A landscape with many valleys, sampled at points; each row gives a point and its height.
From any point a ball takes the steepest step (drop divided by distance) to one of its 2 nearest points. It stops when none of these is lower. Distance is the straight distance between rows; heights are no part of it.
q225 h=2.70: [102 149 122 108 115  73  83 177  88 156 107 104 166 145 101  94 174 123
 166  95  69 154 146 131  82 127 144 122 100 123 119 150 114]
q254 h=3.52: [125 156 130 112 128 140 130 177 126 152 101 169 154 154 126 125 116  98
 130 143  92 171 164 166 110 139 106 158 142 128 105 116 132]
q604 h=3.05: [ 93 109  99  96 150 126 140  93 126 144 131 129 100 142  87 152 172 168
 117 114 160 103 124 106 106 142 160 103 134 139 147 154 126]
q169 h=4.39: [ 86 100 153 128 128 147 165 113 135 159 138 151  82 152 167 119 154 140
 126 141 125 144 124 170 166 113  96 142 137 132 128  77 136]
q738 h=2.46: [118 152 128 121  99  95 104 142  90 135 105  89 164  99 119 121 189 120
 156 116  90 145 133 123 100 133 135 106 117 144 132 162 133]
q475 h=3.94: [126 108 130 128 150 145 128 112 155 113 145 157 137 122 158 146 109 138
 101 147 138 115  92 128 148 129 124 153 154 144 156 126 150]
q913 h=3.00: [124 137 117 103 126 116 130 132 134 130 134 114 110 116  59  83 176 129
 168  78 140 142 142 144  92 120 156 133 130 120 110 120 125]
q230 h=4.14: [138 126 134 127  93 130 140 155 133 145 156 105 132 106  80 103 141 133
 179 115 150 154 143 183 183  99  95 132 118  89 101  68 117]
q633 h=3.53: [150 137 157 111  90  88 105 153  86 159 115  80 187 131 109 122 164 117
 154 121  57 153 108 145  97 126 144 126 116 148  75 105 139]
q333 h=3.66: [160 144 169 147  94  95  90 132  70 149 117  84 202  85 133 119 141  87
 133 102  63 170  85 136  81 120 148 121 118 129  86  99 154]
q442 h=1.89: [150 115 173 126 104 105 123 167 131 122 114  95 129 128 124 102 123 126
 192 127 102 126 141 123 124 110 109 126  96 131 116 103 107]
q176 h=6.07: [167 111 120 176 139 180 178 113 149  99 125 160 156 138 185 180   4 149
  50 155 187  85  88 102 169 136 117 141 163 111 146 153 163]
q727 h=5.52: [ 95 122 113 107 163 119 173 128 128 142 153 122  86 115  78  94 159 156
 164  96 141 153 140 162 134 133 132 115 115  77 134 111  66]
q88 h=3.40: [149 129 177 102  73  74  96 153  90 152 113  59 163 142 118 131 172 126
 161 116  81 117 107 101  94 113 130 114  99 151  90 127 136]
q75 h=1.72: [111  98 115 121 140 134  86 101  99  81 106  74 168 140 157 142 140 119
 104 154  80 129 126  53 100 150 159 123 138 172 122 166 123]
q439 h=5.86: [126 145  66  92 162 147 130 134 151 133 125 153 152 124  90 123 150 118
 106 119 117 155 155 126 100 152 149 139 131 111 127 147  94]
q373 h=3.49: [125 101  93 140 130 155 116 145 140 124 105 113 180 173 146 113 148 114
 104 143  94 136 128 125 107 153 148 174 165 160  79  92 125]
q720 h=3.64: [ 85 106  98 121 176 122 107  75 128 136 124 195 109 143 121 182 151 164
 110 130 141 112  86 118 126 135 171 108 142 137 159 160 147]
q293 h=4.03: [173 149 154 128  82 121  96 151 119 147 153  78 132  91  75  90 129 110
 189 121 129 154 143 162 163  97 103 108 102 108  90  70 117]
q357 h=4.34: [ 99 117  76 109 168 131  98 107 139 140  75 173  90 169  93 149 173 159
 103 121 109 138 164  86  90 140 142 123 122 129 130 175  96]
q292 h=3.87: [164 145 164 147 107 115 136 143 120 127 145 110 165 102 131 117 127 109
 137 142 108 139  87 159 127 114 111 144 145 115 106  89 159]
q597 h=4.56: [128 118 112 118 122 138 143 141 156 108 120  83  82 146 107  74 149 127
 147 118 153 114 193  89  97 130 115 115  80 127 130 141  75]
q465 h=6.42: [145  70  89 155 143 150 121 128 150  66 113 113 142 152 165 142  88 140
  96 169 137 105 149  91 140 140 132 138 144 157 132 123 141]
q227 h=1.22: [117  64 101 147 159 148 140  75 153 141 153 200 106 152 168 162  81 161
  86 144 199  73 102 123 166 104 111 152 148 137 157 123 154]
q114 h=5.34: [103 128  86 151 173 168 167 108 177 162 168 175 115 127 120 123 112 153
 116 109 190 131 117 148 171 133 111 155 121  80 164 136 146]
q673 h=2.12: [151 107 155 126 111 111 148 160 159 126 115 113 119 132 136 107  98 137
 169 129 146 120 156 143 151 113  86 115  86 119 121  83 104]
q865 h=5.21: [163 128 178 144  81 135  69 134 110 130 120 112  90  84 128  84 111  77
 197  85 122 156 117 151 118  71 120 133  96 117 108  87 170]
q519 h=1.28: [154 122  72 121 150 143 162 157 161 104 107 117  92 121 103 100 122 138
 115  95 160 122 170 125 115 159 120 109 107  88 148 136  82]
q311 h=4.73: [ 78  77 146  87 171 115 144  87 123 154  98 184  64 164 124 154 140 192
 138 115 138 124 151 116 153 127 122 140 104 145 128 121  96]
q236 h=6.61: [154 137 145 172 130 162 141 116 137  91 162 139 124 119 178 144  48  92
  78 155 151  87  78 123 137 105 121 131 153 127 156 168 169]
q614 h=3.08: [151 121  98 160 127 143 127 127 153 120 115 129 158 143 155 150 110 115
  75 178 152 135 113 149 133 162 120 129 141 110 123 116 141]
q480 h=3.34: [152 101 124 148 103 156 124 149 155 130 117 104 160 141 147 123 136 120
 116 144 109 152 111 141 117 128 117 159 150 141  88  77 141]
q838 h=2.38: [139 130 146 171 143 116 170 113 138 144 170 170 138 106 167 155  60 155
  88 152 194  71  69 143 185 109 100 137 154 105 159 112 130]
q412 h=5.76: [112 162  79 140 142 201 163 149 158 152 105 193 148 160 150 142  75 125
 104 123 141 159 129 177 136 140 111 169 153  98 138 135 184]
q2 h=5.93: [112 158 104  97 154 135 122 145 116 139 133 158 132 122  95 104 155 101
 157 104  97 179 159 148 107 145 140 140 142 122 133 142 108]
q743 h=4.82: [133 147 143 135 123 138 104 101 109 110 120 103 147 119 156 140 145  73
 106 164  90 148  98  97  97 138 147 127 150 157 123 140 149]
q267 h=0.71: [106  96 107 164 150 138 132  87 158 136 155 192  98 142 175 134  69 146
  87 129 193  96 111 165 157 105 111 130 122 118 180 153 135]
q185 h=4.22: [141 154 195 166 132 154 141 136 128 148 162 143 143 101 150 122  98  84
 123 123 105 152  60 139 136 108 109 154 178  94 130 101 171]
q156 h=0.18: [122 108  76 169 156 142 158 125 158 112 124 187 116 145 143 143  65 146
  85 133 202 123 111 150 151 136 118 125 121  91 184 167 158]
q42 h=4.71: [110 138 183 106 113 100 116 140  73 153 152 113 108 124 107 120 152 109
 169  87 102 158  91 150 142 108 149 135 133 137 109 116 165]
q728 h=5.60: [121 111 103 124 113 130  92 138 150 119  95 106 110 202 106  82 165 128
 145 151  89 140 166 112  84 129 126 129 128 161  89 157  98]
q448 h=3.22: [126 168  89 103 120 121 117 180 131 113  87 140 152 124 107 122 124 117
 137 124  95 166 175 132  94 137 111 111 121 110 137 163 107]
q693 h=3.50: [ 88 139 143  72 140  83 124 151  97 152 121 116 121 155  96 127 175 157
 153  97  86 149 124 112 105 150 157 116 110 148 136 142 139]
q440 h=5.81: [135 141  80 119 151 150 125 120 140 115 134 125 181 124 129 140 145 114
 102 147 126 152 120 122 111 151 148 140 125 137 124 126 119]
q847 h=2.58: [104  86 123 136 118 128 147 120 131 141 147 109  79 107 105  73 135 136
 180 101 160 150 163 186 143  95 114 113  80  72 106 102  80]
q888 h=1.37: [113 141 156 111 111 117  96 100  92 107 118  57 138 146 142 129 154 102
 120 143  78 111 123  56 114 140 158 122 132 182 103 139 129]
q454 h=6.16: [146  96  67 160 176 184 141  82 120  86 107 161 171 143 180 184  36 141
  59 155 156 107 103 114 139 133 133 139 133 120 145 148 163]
q898 h=3.03: [123 153 146  95  87  91 116 138 114 138 114  49 120 130  87 118 177 148
 178 105 135  94 152  67 105 105 130  92  86 146 109 164 101]
q695 h=4.89: [121  99 146 129 112 124 116 121 135  97 142  97  80 147 160 125 124 118
 118 149 128  80 165  94 130 113 130 121 105 188 135 139 113]
q102 h=5.65: [116 102  74 128 143 131  74 130 134 119  96 106 130 199 107 121 163 140
 120 163  92 136 154  67  93 147 148 113 143 153  97 165 108]
q438 h=2.47: [103 163  82 102 146 134 113  94 123 125 120 125 137 117 102 146 181 127
 120 129 105 136 128  95  89 158 155 108 135 136 147 176 113]
q977 h=2.05: [138 161  97 142 132 137 159 132 141  94 155 120  92  94 106 105 111 123
 122 120 177 126 166 124 145 139 134  89 114 100 181 158 108]
q134 h=4.17: [103 108 100 108 168 128 167 111 154 138 131 151  75 135 101 130 136 166
 129 120 158 132 157 137 137 142 131 119 115 119 163 122  94]
q476 h=5.54: [108 112 131 100 104 132 117 120 135 140 120  96  91 194 116  73 171 140
 166 126 108 143 161  94  94 125 135 125  91 150  88 146  90]
q670 h=2.77: [128 145 124  98 107 105 104 134 132 137 130  78 124 125  84  93 182 129
 166 108 126 130 149 117  98 120 139 109  97 129 106 135 104]
q495 h=2.82: [115 134 192 102 112  74 115 134  98 151 113 127 116 131 144 146 151 144
 131 158 100 112 127 104 134 133 134 102 128 167 127 133 133]
q750 h=3.45: [138 150 119 126  85 143 143 202 130 151 113 161 166 138 110 104  95  97
 155 116  99 168 157 209 126 126 100 159 142 114 103  83 135]
q358 h=3.36: [154 102  65 134 191 158 150  94 174 137 113 188  99 135 108 169  74 169
  92  91 186 107 149 113 146 165 132 144 117 100 159 131 119]
q261 h=5.61: [101 117 112 111 125 129 161 147 137 152 109 140 113 142  91  95 176 155
 162  95 132 160 148 180 113 126 121 142 122  95 116 108  83]
q101 h=2.75: [117 132 104 111 132 122 111 102 124 134 133 116 133 136 106 152 177 136
 108 143 136 121 105 110 119 148 175 101 136 155 132 162 147]
q231 h=5.28: [ 94 128 155  91 145  97 144 141 113 127 152 145 109 117 104 117 133 180
 167 124 119 123 160 143 153 117 115 110 112 139 138 128  89]
q572 h=5.16: [131 114  92 153 146 170 135 117 180 106 152 126 118 127 117  87 143 100
 127 100 161 146 120 130 108 110 156 153 135 110 142 140 143]
q887 h=4.63: [158 180 156 117 117 116 128 135 125 117 128 100 144 112 134 143 135 119
 123 164 108 121 124 102 129 139 117  97 109 159 112 133 105]
q532 h=1.46: [111 177 141 109 127 116 109 115 100 118 112 105 139 119 135 167 139 146
 132 151 111  90 167  58 137 151 147 101  96 173 135 182  95]
q600 h=5.62: [ 85 150 107 127 157 166 159 145 138 149 140 181 118 127 118 110 120 135
 146 108 134 162 141 186 155 118 103 170 152  86 151 102 132]
q575 h=1.41: [131  95 122 121 124  98 118 124 133  91 104  83 159 131 130 151 161 159
 131 152 128  85 126  84 116 136 144 117 123 163 131 147 113]
q721 h=0.92: [138 115  79 144 147 150 155 151 176  93 102 128 121 126 130 113  94 125
 103 120 171 125 169 146 126 161 130 112 121  97 168 151 135]
q90 h=2.80: [161 118 152 180 128 146 140  81 121 111 159 125 160 105 182 165  99 101
  79 158 141  83  52 101 124 117 135 134 173 123 127 127 128]
q840 h=2.92: [154 126  40 125 143 188 168 145 177 121 101 148 142 175 121 141  86 113
  92 134 156 148 168 140 120 175 131 139 141  98 123 141 137]
q338 h=1.09: [126  73 110 135 134 116 106 133 140  98 105 119 163 139 139 133 151 151
 122 147 114 121 122 113  98 122 151 134 138 151 131 141 145]
q369 h=3.38: [103  97  80 103 164 112 120  84 132 135 148 169  72 134 112 150 144 159
 111 122 170  87 119 125 141 123 159 105 135 129 169 171 124]
q806 h=4.53: [ 92  79 102  98 175 129 116 102 131 143 109 182  65 168 109 162 150 180
 112 134 123 121 162 108 123 136 139 117 121 152 139 147 108]
q694 h=1.66: [138 146 102 123 142 120 137 149 146 114 125 112 107 101  96 125 144 145
 140 118 152 120 167 107 121 150 121  93 111 108 156 165  82]
q829 h=1.75: [126 116 118 134 137  90 119 113 131 103 121 100 127 129 133 163 138 176
 112 148 168  76 167  88 116 146 144  96 101 159 151 164  92]
q351 h=2.87: [122 159 130  95  97  62  72 188  84 173 121 116 155 134  89  81 171  99
 183  56  62 182 152 134  62 120 142 139 104 140  81 137 108]
q59 h=5.14: [121 127 168  96 159  94 127 125 125 138 122 165 121 107 112 157 123 175
 122 148 124 132 137 124 163 143 114 112 122 147 149 133 109]
q910 h=6.49: [157 163 128 146 110 135 116 144 120  68 113  86 128 104 162 149  99 100
 102 171 130 109 177  86 133 143 125 107 118 151 137 166 120]
q56 h=5.29: [156 116 182 119  76 120  96 131 111 153  99  99  77 110 125  77 124  82
 218  96  98 161 148 161 119  82 115 127  79 111  84  71 139]
q181 h=1.42: [117  99 126 157 121 119 121 157 146  99 127 142 141 129 146 119 154 139
 148 133 117 140 104 157 110 118 138 130 142 126 154 136 159]
q982 h=0.58: [144 141  91 129 143 158 163 145 158  88 109 156 129 139 142 150  71 129
  82 134 166 120 131 148 133 143 115 110 119  85 168 177 156]
q919 h=6.27: [141  88  74 124 192 142 100  82 138  79  78 144 151 121 136 191 103 168
  94 130 128 112 143  77 106 154 151 129 125 144 144 149 121]
q81 h=1.03: [173 144 223 112  78  78  93 183  62 193 133 105 119 112  98  89 131  99
 178  92  49 157 106 145 123 102 123 121 134 100  76  62 154]
q33 h=5.97: [168 146 156 143 129 175 183 152 140 110 110 147 156 114 173 148  53 100
  83 149 131 126  99 139 138 142  98 151 179  89 130 109 166]
q953 h=3.09: [116 152  82 127 129 130 128 179 142 132 117 143 110 132  97  97 140 109
 138 103 125 151 189 157  84 148 112 107 118  88 126 154  79]
q122 h=3.20: [143 129 115 156 109 134 135 137 149 136 125 145 153 154 131 119 146 114
 108 155 145 147 134 165 128 146 116 146 134 122 116 102 127]
q107 h=5.00: [137  93 134 150 103 154 146 119 174 101 146 108  69 116 155  85 109  94
 137 126 165 109 157 150 145 116 121 137 119 128 134 116 140]
q144 h=4.94: [109  96 141  93 170 118 120  93 140 140 109 189 109 130 125 166 115 205
 139 125 141 118 148 121 166 125 114 144 124 144 144 107 110]
q902 h=2.37: [137 156 114 149 141 144 155 128 144 106 174 127 118  98 138 125  76 110
 111 118 189 116 136 146 172 134 123 124 125 101 176 152 126]
q336 h=6.20: [141  79  56 153 198 159 110  81 142  66  84 171 158 134 151 187  63 148
  81 140 155 128 123  99 138 138 141 126 122 118 141 162 151]
q200 h=2.79: [149 142  69 146 129 181 154 140 173 112 122 138 149 149 122 121  95  85
 104 127 157 153 116 168 122 153 120 150 139  96 136 133 157]
q790 h=3.74: [128 149 127 128 108 146 124 119 108 159 143 110 174 147 112 128 180 100
 126 119 109 178  74 159 111 116 158 177 149 144  97  93 152]
q384 h=4.24: [ 98 110 140 156 128 166 161 135 147 144 126 171 108 146 174 117 134 127
 130 126 121 142 105 160 159 100  98 185 161 121 137  84 158]
q930 h=0.70: [112 107 102 148 152 128 139 122 152 127 118 193  99 138 142 133 121 155
 109 129 165 136 131 173 138 132 115 112 128  94 173 145 145]
q457 h=0.69: [155 186 171 115 127 104 124 164  99  99 141  88 134  97 114 131 116 131
 150 149 125 108 188 103 176 127 110  96  96 126 138 132  75]
q877 h=2.93: [132 140 105 134 105 127 131 167 145 124 113 119 102 101  84  73 144  90
 185  97 138 161 185 174 107 121 115 109 110  93 125 130 108]
q601 h=6.45: [156 113 106 158 116 160 122 145 125  55  95  85 167 135 171 150  84 113
 101 171 120  99 161  92 127 133 137 117 127 149 122 144 131]
q813 h=2.76: [128 124 121 133  98 125 123 148 130 149 131  86  90  94  96  79 132  93
 191 103 147 146 165 166 121  95 109 105  80  92  86 100 101]
q337 h=5.24: [111 125  78 140 150 158 157 111 165 146 165 139 118 129 102 111 147 128
 109 100 186 131 103 133 135 141 141 143 142 103 151 136 134]
q584 h=4.57: [150 123 170 123 147 127 143  99 103 119 144 116 183 105 175 151 120 125
 104 157  83 124  62 103 131 145 149 148 171 139 110 109 132]
q907 h=5.75: [143 104  49 137 148 173 111  93 151 110 115 107 173 165 112 139 161 122
  83 152 116 143 122 108 102 164 163 142 142 134  92 128 104]
q824 h=3.72: [118 132 118 112 141 120 129 102 140 100 158 154 122  98 141 144 121 135
 125 123 148  97 108 106 142 133 159 124 128 145 162 150 126]
q109 h=2.61: [154 170 107 149 129 174 150 121 157 114 170 143 139 118 124 120 105  93
 117 121 164 146 114 166 164 127 123 135 136  98 148 130 146]
q48 h=2.32: [ 84  99 170 101  93  72 144 107  99 124 130 111  77 138 132 151 141 166
 133 139 159  60 143 104 141 115 139  87 105 186 135 171  96]
q330 h=3.91: [109 130 109 104 179 130 152 110 136 129 155 179  91 118 107 155  98 166
 124 117 175 128 143 143 179 133 115 111 123 107 176 126  99]
q105 h=4.72: [158 138 181 128 112 129 118 123 122 118 127  93 156 124 143 138 137 107
 113 164 100 114 118 102 117 131 132 123 147 169 112 106 135]
q220 h=2.04: [103 171  94  98 154  96 120 111 110 129  99 120 119 108 110 163 167 153
 134 122 108 104 159  73 115 160 146 101 117 146 148 181  98]
q218 h=5.13: [158 113 191 146  87 110 105 143 109 131 138 115 103  85 146  94 115  91
 166 100  93 133  98 151 124  90 127 139 132 123 111  86 172]
q769 h=5.87: [123 159 122 169 151 188 148 111 127 155 115 183 182 141 172 160 103 118
  85 157 115 133  56 144 136 135 107 174 179 100 109 100 166]
q45 h=4.16: [101 135  87  98 151 107 113 139 126 164  88 149 110 173  79 132 185 176
 122 111 115 122 150  95  65 152 130 100 124 133 111 175  79]
q82 h=5.71: [106  84  67 142 153 154  98 119 142 130 103 105 134 189  95 124 178 136
  97 140 125 136 133  91  92 144 178 113 151 135 110 139 107]
q50 h=0.67: [127 157 165 112  94  73  97 155  84 118 157  88 143  82  97 114 132 120
 173 112  96 145 142 124 148 109 122  88 111 120 139 144 127]
q674 h=3.10: [146 113  21 137 168 166 176 131 176 128 101 183 121 158 119 137  78 153
  91 100 172 134 140 129 132 179 124 137 127  89 152 114 138]
q734 h=3.24: [131 125 175 103  70  92 104 142 113 139 115  44 116 165 119 116 159 141
 170 118 104 107 132  70 101 106 134 114  76 164  89 155 132]
q435 h=3.32: [127 134  90 159 106 135 130 174 142 159 126 152 156 151 110 111 145 107
 148 123 138 171 132 197 125 118 113 160 134 109 122  89 128]
q725 h=2.07: [112 104 144 155 123 126 156  90 139 168 161 177 114 125 154 156 102 181
  87 145 174  86  88 153 183 118  96 132 151 126 147  98 128]
q72 h=3.97: [167 148 159 174  87 156 142 149 140 150 144 113 152 102 119 112 125 100
 133 129 146 146  83 173 150  92  92 168 158  93  96  71 154]
q184 h=5.70: [111 150  87 125 139 178 163 162 142 135 124 180 152 144 130 113  92 116
 140 102 126 164 136 185 129 142 110 192 164 103 125 118 155]
q697 h=5.44: [ 70 128 109 158 150 148 165 110 148 165 168 184 107 124 140 132 116 163
 116 110 193 120  99 163 197 106  85 171 134  83 145 111 139]
q741 h=4.08: [141 138 135 162 101 146 154 141 149 162 158 118 125 107 126 107 128 125
 148 127 167 128 125 171 175 115  79 151 130  98 111  67 139]
q473 h=5.92: [146 141 137 155 132 175 141 135 133 113 114 152 170 115 169 139 102 113
  82 156 110 142  90 154 132 130  96 156 167 111 121  85 166]
q771 h=2.36: [108  97 132 137 114 121 164 139 162 138 131 107  92 121 117 104 133 157
 169 119 166 132 163 161 154 124  99 120  86  98 123  84  86]
q499 h=3.93: [197 160 148 136  74 127  88 161 123 145 133 105 149  87  69  96 123  88
 176 117 102 157 132 180 115  85 104 122 105 106  65  84 129]
q396 h=3.86: [111 128 104  96 168 105 113  97 124 146 112 184 136 128 124 178 138 171
 105 136 133 143 106 141 138 144 153 126 138 136 151 132 142]
q58 h=1.63: [116 106 181 112 101  97 124 172 120 159 127 123 130 121 122  91 149 136
 185 125  91 150 127 144 128  96 106 134 109 121 103  84 133]
q970 h=4.70: [109 103  83 100 149 164 134 117 171 153 101 168 112 174 126 130 142 152
 119 143 135 142 147 119 149 150 125 156 130 134 134  99 122]
q119 h=3.98: [ 89 159 102  85 141 100 124 129  99 156  81 102 121 155  75 144 195 194
 138  91  96 110 142  68  71 154 131 101 123 126 112 194  86]
q742 h=1.65: [110  92 118 154 117 136 147  78 139 157 182 178 111 153 175 159 112 150
  92 147 179  61  79 124 174 105 113 151 168 146 143 115 153]
q664 h=4.10: [111 104 116 105 152 118 133  89 137 153 158 156 137 134 118 184 141 184
 109 132 158 103  90 135 170 126 145 140 139 152 142 119 141]
q753 h=1.16: [ 97 107 134 133 141 113 129 142 132 102 124 166 109 112 137 115 133 142
 146 120 137 138 140 165 113 119 111 104 126  98 165 145 143]
q312 h=2.15: [124 198 132 135  92  95  94 139  87 111 114  84 173  85 139 142 156 126
 140 148  99 128 150 106 121 140 112  96 113 131 137 169 117]
q354 h=4.54: [ 96 105 124 129 126 149 156 136 156 155 107 157 100 168 133 113 139 135
 139 140 130 149 168 157 146 130  99 178 122 131 117  82 114]
q104 h=4.66: [170 148 190 115 124 105 130 129  81 130 132  95 167  96 145 146 112 112
 100 155  84 113  87  87 116 149 134 127 162 134 104 100 112]
q264 h=3.23: [111 130 141 117 133 128 146 117 137 124 146 107  97 118 103  91 178 122
 152  89 153 142 115 148 125 114 156 133 123 126 148 133 142]
q120 h=4.43: [139 157 151 122 138 141 131 132 125 131 121 154 128 120 137 143 107  96
  92 170 109 130 127 140 131 138 117 121 148 127 115 121 133]
q562 h=6.39: [152  95  98 132 150 147 140 136 174  90  87 135 157 157 140 134 100 157
  96 150 143 110 164 111 122 159 125 142 116 140 123 128 103]
q873 h=4.52: [147 172 134 126 151 134 109 120 103 123 106 134 140 129 153 169 125 115
  81 184  94 134 133 112 124 157 117 102 118 141 116 131 104]
q482 h=0.95: [131 155 165 111 108 120 113 117 101 104 111  82 129 137 153 160 136 123
 120 170 100  93 138  33 132 146 144 121 124 191 123 168 117]
q561 h=4.69: [114 123 153 111 107 136 129 133 138 118 124 103  66 118 133  91 143 124
 176 122 132 126 183 119 133 116 123 115  80 143 136 135  95]
q746 h=4.81: [136 138 216 129 108  83 109 121  80 151 178 108 130  82 123 112 147  94
 154  94 102 136  63 142 129  88 156 122 154 136 116 123 179]
q776 h=3.48: [106 126 147 107 113 100 144 109 120 119 169 125 108 101 108 127 151 142
 146 121 157 103 120 139 137 116 149 102 117 141 154 147 129]
q845 h=0.07: [142 153 164 127 124 107 125 166 106 113 171 104 130  79  98 119 106 114
 166 138 122 126 156 140 176 113 106  85 124 113 145 135 111]
q620 h=4.35: [128  93 122 123 145 130 153 112 166 106 139 128  92 157 133 132 135 156
 121 145 174 108 154 124 147 145 123 122 113 134 138 124  96]
q500 h=6.34: [154 103  76 116 174 140 120 132 162  78  82 138 138 134 122 155 110 175
  88 119 138 104 183  71 106 163 130 136 116 118 142 155  96]
q610 h=1.17: [171 175 202 136  94  88  96 160  71 130 138  68 157  73 108 116 123 101
 167 120  79 127 125 115 135 106 111  95 131 121 115 106 130]
q24 h=4.09: [128 119 164 148 127 138 154 112 142 137 147 155 118 108 156 126 114 110
 120 147 134 126  86 135 152 111 117 160 174 123 134 103 161]
q453 h=1.29: [127 179 132 115 132  95 118 124 100 120 150 108 121  90 118 153 117 138
 126 152 143  98 164 109 161 134 124  98 106 133 167 154  80]
q986 h=3.85: [184 154 153 154  73 122  73 153 114 137 105 106 169  90 112 109 131  67
 157 104  90 153 107 163  96  90 124 130 127 123  66  79 147]
q399 h=4.47: [123 124 162 121 134 108 134  99 108 134 155 128 169 113 142 168 135 129
 113 134 103 113  52 113 128 130 156 134 145 149 139 130 158]
q503 h=4.98: [152 132 123 135 124 150 107 120 153 116 123 119 134 135 129  96 149  84
 142 109 101 161 121 133  90 127 153 162 136 149 101 123 147]
q834 h=3.61: [124 110 104 114 120 144 116 119 133 136 123 126 175 175 112 120 189 126
 114 124  95 156  99 138 107 137 165 166 144 157  96 105 130]
q467 h=3.65: [129 113  81 122 181 142 149 110 153 128 125 191  70 126 107 154  64 169
 110 106 195 126 173 125 166 156 112 108 112  87 171 135 100]
q20 h=1.31: [182 134 212 128  92  87  78 183  72 158 124  80 129  80 107 109 116  88
 168  99  56 137 104 126 127 111 114 115 126  93 104  92 141]
q800 h=5.08: [143 113 113 160 115 168 142 110 169  83 160 116 116 129 149 101 113  83
 123 116 169 120 132 131 137 118 136 163 137 142 148 124 172]
q737 h=2.57: [113 116 176 105 118  81 137 105  97 142 128 135  93 135 140 176 126 165
 120 159 137  75 130 117 145 124 117  96 114 176 128 130 115]
q417 h=4.33: [163 175 175 141 130 147 135 129 111 120 145 146 139  94 151 128  93  82
  96 147  83 149  84 133 120 142 121 126 178 102 120 117 155]
q445 h=6.11: [144 108  95 169 165 154 141  97 145  97 138 172 178 125 173 171  32 130
  75 134 187  94  93 121 159 134 121 137 131 112 169 167 162]
q894 h=3.75: [179 153 134 151  80 126  79 140  79 129 105  94 196 101 140 109 124  51
 141 105  76 172 114 146  72 110 140 139 129 125  72 119 152]
q294 h=5.41: [ 89 134 130  78 171 105 152 131 118 137 145 143  83 111  73 113 150 190
 156 101 123 149 162 134 138 133 115  82 125 103 143 134  68]
q325 h=4.90: [136 114 134 143 136 155 107 119 122 105 131 106 169 130 156 121 146  85
 125 124  89 156 101 111 100 136 159 173 156 160 116 120 173]
q130 h=4.46: [107  80 101 132 128 134 148 115 167 131 131 102  68 170 109  97 147 150
 138 121 150 118 178 108 124 137 120 120  91 119 117 112  82]
q372 h=3.37: [131 167 137 119 123 111 102 166 115 148  92 147 145 147 132 101 134 104
 138 126  69 155 168 140  91 160 123 124 117 141 118 152 122]
q381 h=3.76: [151 144 185 145 114  99 111 135  83 116 137  99 179  75 140 125 128 104
 135 122  78 152  64 136 112 115 146 126 143 116 116 104 154]
q637 h=4.31: [ 99 118 165 109 129 102 141  96 112 164 174 153 142 122 134 169 128 153
 119 131 153 103  54 134 161 106 138 130 173 153 135 119 159]
q235 h=4.91: [106 106 133 140 121 120 141  92 145 120 168 121  62 120 155 111 118 110
 126 124 177  87 145 136 131 111 133 127 105 148 167 135 125]
q360 h=4.80: [ 93  95 153 127  95 110 140 105 122 116 140 102  62 122 158 103 131 118
 156 141 157  99 166 121 143 118 127 115 108 152 137 136 100]
q523 h=5.38: [107 117 168 107  83 100 107 133  83 161 115 100  79 130 116  69 153 105
 212  85  86 169 154 146 121  88 131 115  66 122  91 111 120]
q857 h=5.46: [112 119 159  96  96 107 111 139 108 145 113  90  92 161 103  76 168 106
 192  87  80 157 162  99  93 112 138 128  84 147  91 149 116]
q34 h=4.59: [111 126 179  98 122 105 121 127 107 137 157 122 152 117 139 126 155 125
 133 117  93 150  82 136 130 131 152 147 149 157 111 110 158]
q846 h=3.07: [100 141 158  96 131  79  96 109  76 144 107 128 139 152 140 165 150 154
 110 143  78 128 113  86 122 159 152 106 124 177 123 155 151]
q204 h=6.53: [162 141 120 166 120 135 126 124 132  79 143 105 116 119 164 163  81  99
  86 160 164  74 160  85 141 137 134 116 132 168 169 157 113]
q547 h=1.33: [133 122 219  89  96  82  99 182  89 181 121  94 123 134 119  89 133 107
 189 101  62 153 115 145 123  81 102 123  99 124 104  65 138]
q129 h=2.06: [110 121 135 120 107  71 111 101 100 112 138  90 115 131 145 165 137 161
 108 154 161  46 151  70 141 114 155  90 115 189 152 164  96]
q816 h=5.06: [149 121 167 130  87 129 115 139 133 115 139 112 121 111 146  94 138  83
 158 123 105 146 118 129 115 107 149 152 125 157 109 113 166]
q578 h=3.73: [ 71 154 122  76 136  90 116 146  98 150 102 105 121 146  69 115 195 157
 150  79 100 137 137 110  69 160 156 114 145 136 125 167 101]
q912 h=2.95: [153 105 129 179 121 159 130 104 133 105 133 113 148 137 171 157 112 103
  68 178 128 113  91 124 108 138 133 125 158 123 119 116 152]
q342 h=5.82: [131 145  74 156 155 194 146 134 128 140  92 189 196 156 166 160  83 118
  89 150 121 160 102 165 127 146 114 166 152 101 110 122 167]
q348 h=6.57: [166 128 130 165 131 137 128 110 132  81 169 142 115 115 190 146  60  92
  66 147 153  52 125 111 135 106 147 120 142 168 163 158 137]
q207 h=4.88: [131 136 224 145  97  94 121  96  71 154 181 127  85 100 129  90 121  84
 146  83 120 128  45 149 122  58 123 120 159 124 121 110 186]
q609 h=5.53: [ 47 148 100 166 151 162 166 120 135 166 150 183 111 142 127  98 132 144
 154  94 177 147 114 189 175  94  96 169 137  72 153 125 142]
q797 h=6.02: [154 134 129 151 151 188 161 110 143 109 122 163 155 130 182 175  37 125
  63 165 146 106  76 130 156 126  97 150 163 105 132 125 174]
q807 h=2.59: [156 126 149 164 122 145 161 116 148 123 170 139 141 112 187 150  80 140
  74 161 172  70  73 116 156 127 113 147 167 121 140 102 135]
q229 h=1.78: [126 190 158 142 102  92 104 133  90 113 155  93 128  75 130 152 146 110
 138 156 133 100 154 107 149 120 115  82 134 137 143 158 123]
q483 h=3.28: [113 148 149  75 120  90 104 130  88 144 112 103 166 160 118 140 169 137
 131 122  67 150 110 103  97 158 156 118 113 163  99 143 155]

For each start below, name the point where the ball stops.
q176 => q156
q372 => q81
q294 => q338
q728 => q670
q743 => q670
q597 => q156
q354 => q670
q348 => q156
q236 => q156
q693 => q338
q637 => q482
